Points on a hilly landscape, in no order, each with its height.
From any point a ball rolls to the lowest of the 6 points nearest to it. It stops when none of these is lower. Distance is the straight distance between rows; heights are no part of it.
J758: [ 2.55  1.08 -0.27 -0.67 -3.13  2.21 -3.77  0.19]  h=361
J381: [ 1.50 -0.57 -1.47 -0.90 -0.87  0.47 -2.75  1.67]  h=913
J495: [-0.45 -1.18 -1.42 -1.50  1.10 -1.34 -1.18  2.56]  h=446
J784: [-2.52  0.07  2.39  1.48 -4.44  3.40  1.47 -5.35]  h=530
J205: [ 0.03  0.90  2.04  1.13 -3.99  3.93  0.50 -4.03]  h=587
J336: [-2.08  0.06 -0.10 -1.91  1.61 -2.74 -1.69  2.44]  h=379
J48: [-2.25  0.01  0.23 -1.28  2.96 -3.41 -0.48  1.92]  h=225
J245: [-1.78 -2.88 -0.95  0.54  3.55 -3.25  4.88  1.78]  h=463
J990: [-0.94 -1.68 -1.29 -0.99  1.51 -1.71  0.21  2.31]  h=293
J163: [-0.23 -3.09 -2.50  0.10  1.95 -1.36  3.21  1.58]  h=205
J557: [ 1.79  0.06  0.67  0.93 -2.51  3.60  0.70 -3.25]  h=537
J284: [ 2.73 -1.62 -1.62  1.02 -0.92  2.94  1.44 -1.58]  h=374
J90: [-3.85  0.02  2.62  1.16 -5.40  2.69  0.82 -5.10]  h=548
J356: [-2.08 -0.32 -0.06 -1.33  2.66 -3.65  0.25  2.09]  h=196
J638: [-2.20  1.56  1.63  1.62  5.03 -4.60  2.52  0.29]  h=182
J767: [-2.25 -0.75  0.48  0.14  4.11 -4.04  2.93  1.50]  h=58
J705: [ 1.48 -2.39 -2.74  0.14  0.53  0.64  1.41  0.82]  h=333
J96: [-2.56  1.63  1.48 -0.37  3.81 -4.31 -0.08  1.30]  h=252
J102: [-2.65  2.03  1.21 -1.52  3.55 -4.17 -1.50  1.03]  h=294
J188: [-0.87 -2.87 -1.97  0.15  3.15 -2.88  4.46  1.87]  h=344
J255: [ 0.29 -0.91 -1.23 -1.53  0.05 -0.61 -2.77  2.04]  h=792
J367: [ 2.31  0.37 -0.68  0.42 -2.69  2.90 -1.27 -1.16]  h=864
J383: [-2.11 -2.00 -0.49 -0.17  3.32 -3.79  3.69  1.78]  h=421
J591: [-0.60 -3.49 -2.66  0.33  2.31 -1.52  4.13  1.61]  h=81
J614: [-0.92 -0.06 -0.73 -2.30  0.68 -1.45 -3.92  2.95]  h=733
J51: [ 2.70  0.38 -0.37  0.26 -2.46  2.77 -1.94 -0.31]  h=229
J932: [-1.41  0.26 -0.24 -2.17  1.36 -2.38 -2.96  2.37]  h=586
J532: [ 2.09 -0.77 -0.06  1.63 -1.81  3.78  1.69 -3.25]  h=414
J165: [-2.21 -0.61  0.33 -0.48  3.28 -4.05  1.50  1.41]  h=247
J674: [ 1.44 -2.31 -2.48 -0.20  0.03  0.51  0.98  1.05]  h=346
J703: [ 2.39 -2.87 -2.72  0.67  0.18  1.84  1.97  0.15]  h=345
J866: [-1.41 -1.88 -1.07 -0.50  2.40 -2.65  2.11  2.12]  h=339
J602: [ 2.28 -1.74 -2.01  0.28 -0.54  1.96  0.78  0.39]  h=382
J865: [ 2.32  0.26  0.18  0.74 -2.55  3.19 -0.44 -1.82]  h=160
J440: [-2.13  4.12  2.29  1.02  5.10 -4.56  0.33  0.28]  h=281
J836: [ 1.75  2.74  2.05 -0.38 -4.54  3.26 -2.91 -1.90]  h=332
J62: [ 1.03  1.56  1.92  0.51 -3.94  3.88 -0.95 -3.29]  h=655
J571: [-1.63  1.67  3.09  0.31 -4.98  3.61 -0.35 -4.11]  h=539
J243: [ 2.26  1.29 -0.36 -0.98 -2.55  1.82 -4.35  1.22]  h=173
J928: [ 2.15  2.97  1.67 -0.47 -4.60  3.58 -4.00 -1.22]  h=275
J177: [ 0.45 -0.09  1.73  1.55 -2.91  3.93  1.49 -4.47]  h=473
J472: [ 0.41  2.98  2.52  0.04 -4.99  3.99 -2.05 -3.30]  h=405
J828: [-1.47  4.92  2.38  2.80  5.90 -3.91  0.65  0.17]  h=302
J573: [ 2.55 -0.96 -1.66  0.17 -1.28  2.22 -0.26 -0.49]  h=556
J357: [-2.43  2.68  1.94  0.77  4.66 -4.67  1.11  0.42]  h=274
J682: [ 0.23  2.27  2.63  0.44 -4.51  3.78 -0.94 -3.35]  h=499
J681: [ 0.86 -3.52 -3.28  0.59  1.38 -0.35  3.39  1.37]  h=270
J966: [ 2.49  2.55  0.68 -0.99 -3.63  2.18 -5.09  0.47]  h=170
J893: [ 2.29  1.67  0.75  0.08 -3.41  3.42 -2.10 -1.35]  h=576
J238: [ 1.60 -1.35 -1.92 -0.40 -0.46  1.15 -0.96  1.45]  h=612
J852: [-0.14 -2.68 -2.09 -0.40  1.88 -1.62  1.98  1.84]  h=271
J374: [-1.69  2.30  2.21  2.18  5.69 -4.46  2.48  0.25]  h=167
J987: [ 0.89  0.16 -0.69 -1.76 -0.64 -0.20 -4.33  2.64]  h=625

Two balls start at each pair of points below. Name the first point that both come to, or write never.
J62, J571 -> J966
J472, J987 -> J966
J682, J381 -> J966

Where does a ball stop that starts at each point below?
J614 -> J356
J357 -> J767
J705 -> J591
J784 -> J865

Call two points neighbours if one is among the 6 nearest of the other. Go from one point of each pair to the other, from neighbour to neighbour, staying as low as possible. Name the highest point that can't be avoided.
J767, J966 -> J284
J591, J767 -> J990
J865, J966 -> J51
